A landscape with many peaks, sampled at points; each row gives a point and its height.
A climber steps from a point to the highest of its 5 nearest points, and stops where none of them is higher. Distance is the straight distance between rows; heights are no part of it.
kefi: [175  99 143 104 175 115 133 106  97 117 192 120 136 103 116 106 139 163
  41]  height 469
Toliv: [116 155 152 167 143 110 153 117 166 123 151 103 124  99 116 171 133 128
 145]  height 327
Kuno: [197  82 171 141 184 124 156  80 108  92 206 111 139  83 111 131 152 178
  54]  height 672
Gogil: [ 78 161 148 184  90 100 200 132 168 121 167 130 146  87 145 159 146 113
 153]  height 263
Gege: [ 80 191 113 122 119 125 112 134 138 170 124 132 117 116 141 149 117  66
 160]  height 307
dake: [156  77 146 148 114 112 188 141 126  77 195 154 169 106 143  84 139 196
 105]  height 259
kigud: [186  89 190 189 176 123 160  59 151  73 157  98 130  91 104 188 150 166
 128]  height 347
piv: [ 81 161  86  88  89 130 116 172 136 158  87 141 118 161 139  92 114  56
 157]  height 363
lud: [127  87 114 162  84 104 194 175 142 106 140 157 163 131 145  69 129 156
 137]  height 197
famul: [181  97 145 118 166 121 125 124 106 130 157 132 113 123 114 127 141 160
  85]  height 371
von: [116 127 114 141 123 119 139 157 152 141 126 123 115 114 134 114 120 132
 141]  height 415
seta: [ 99 170  99  90 118 153  72 117 114 157  71 125 115 158 119 144 100  92
 147]  height 482
Doziz: [143 124 113  88 132 146  78 135 102 149  84 134 108 171 130 122 121 115
 131]  height 451
nizot: [ 81 141  93 137  82 118 162 173 152 145 121 130 133 136 143  90 124  84
 150]  height 282
Roval: [ 67 138 160 181  66 110 227 139 170  69 172 128 188  80 146 147 163 143
 163]  height 288
baf: [114 180 110 103 122 157  58 101 114 157  79 114 111 148 118 168 105  95
 136]  height 436
vuval: [141 138 131 145 140 136 116 108 132 138 114 107 110 124 108 159 126 137
 131]  height 312
Gezo: [ 96 179 121 145 114 118 131 138 149 147 133 128 113 108 137 151 129  93
 153]  height 277
zibot: [172  83 142 139 143 123 154 130 112 117 155 140 131 115 128 104 142 168
 104]  height 214
nug: [176 112 158 155 183 129 128  86 133 113 125 105 111 105 112 170 133 164
 128]  height 30
nabap: [178  84 134 127 143 109 166 113 104  95 211 144 148  90 123  83 148 184
  60]  height 425
Zimo: [123 114 137 174 115 112 171 141 155 106 148 123 137 101 130 130 132 162
 134]  height 527
kizol: [113 131  94  96 110 130 108 166 128 151  91 134 116 153 127  96 116  98
 153]  height 452
Zuvol: [143  99 112  85 141 133  97 157 110 147 109 147 116 176 137  95 126 117
 118]  height 409
puzes: [174  83 157 153 165 122 148 106 119 104 166 120 128  97 115 135 143 180
 106]  height 340
loz: [157 105 124 110 153 126 107 144 113 138 124 133 117 143 133 121 133 147
 113]  height 311
Gado: [103 110 147 173  75 112 212 147 165  68 155 130 181  96 144 111 138 174
 151]  height 328
duti: [102 114  81  83  98 115 140 191 133 145  92 146 124 173 149  46 119  73
 148]  height 266
rof: [139 112 131 156 143 125 150 134 148 117 130 114 125 112 124 141 127 153
 139]  height 721
Rurom: [135 100 156 172 111 109 179 133 149  89 153 136 155 100 126 131 131 184
 136]  height 424
fek: [139 124 125  68 146 169  41 100  79 143  77 143 118 187 127 131 132 119
 101]  height 459
tidep: [147  89 120 138 128 112 153 160 127 123 137 149 132 129 126  90 135 160
 120]  height 170
sote: [155  91 176 183 141 116 185 102 144  71 164 126 145  99 110 153 141 193
 123]  height 355
Vek: [ 70 188 104 117 102 119 117 143 134 175 121 141 108 129 141 136 117  57
 162]  height 318
kemo: [157 113 118  56 156 156  75 123  78 139 127 136 116 163 129 107 142 129
  73]  height 435
godig: [123 106 102  76 121 136  98 170 108 141 100 149 118 170 140  82 124 111
 126]  height 404
teke: [112 165 130  95 130 165  36  66  96 146  53 115 111 184 116 166 101 103
 123]  height 414
Ditif: [113 126 170 192 120 111 182 106 166  86 154  97 145  84 116 174 139 150
 151]  height 356
kubu: [198  75 181 162 181 123 159  78 125  84 182 122 132  93 118 146 158 184
  87]  height 528
Zava: [ 79 149 109 163  92 116 172 166 169 129 146 128 139 118 140 116 126 108
 151]  height 304
dup: [ 93 196 119 101 112 143  73 105 112 161  93 117 119 139 125 156 107  70
 155]  height 431
sunep: [ 76 210 115 114  99 113  97 113 112 183 122 152 120 122 149 168 125  53
 153]  height 359
bori: [173 106 148  98 174 139  90 112  83 128 158 133 123 129 120 125 151 142
  63]  height 526
Kem: [190  92 160 130 184 126 129  91 109 106 174 119 127 103 121 136 148 166
  66]  height 476
ratir: [ 95 154  99 108 110 131 112 151 135 162 105 121 117 144 127 123 115  94
 157]  height 385
zut: [102 206 121 121 120 160  44  39 104 161  65 109 119 147 114 190 104  79
 132]  height 362
seme: [111 142 123 157 138 125 143 128 162 137 137 109 119 103 122 152 122 135
 148]  height 416
ran: [131 125 112  68 126 162  59 133  87 147  77 145 114 194 127 105 126 116
 119]  height 494
vivil: [ 92 164 103 129 106 124 130 162 141 156 127 129 125 125 135 116 114  83
 157]  height 336
kodop: [104 134  93  65 103 156  77 140 109 145  64 135 113 188 134 103 106  85
 142]  height 575
furer: [128 124 119 124 135 131 110 149 127 145 112 126 114 140 127 126 111 123
 143]  height 335
Nupaz: [107 180 133 138 141 132 104 108 145 147 113 102 116 110 124 176 113 102
 150]  height 171
Gube: [114  81 125 166  68 113 213 168 148  69 164 153 190 116 155  78 134 180
 142]  height 269
bemo: [154 144 128 119 159 147  81 100 112 141  90 106 107 143 114 173 117 128
 137]  height 261
lirim: [117 110 100  56 122 152  77 156 109 142  69 147 118 192 141  84 121 100
 126]  height 490
vose: [148 148 143 149 164 136 111  83 137 136 112  92 113 102 107 187 116 132
 147]  height 41
Far: [119 109  97 127 101 117 149 187 146 134 119 152 138 145 139  63 116 117
 135]  height 191

Call two points neighbours if one is among the 5 nearest of the other. Go from one point of each pair to the other, from neighbour to neighbour, staying as high as possible. Name the lowest point that can't be avoided.
rof / Kuno => sote
bori / Kuno => Kem
kodop / Kuno => kemo

For each start below, name the point where the climber stops.
dake => Kuno
bemo => kodop
sote => Kuno
puzes => Kuno
Roval => rof
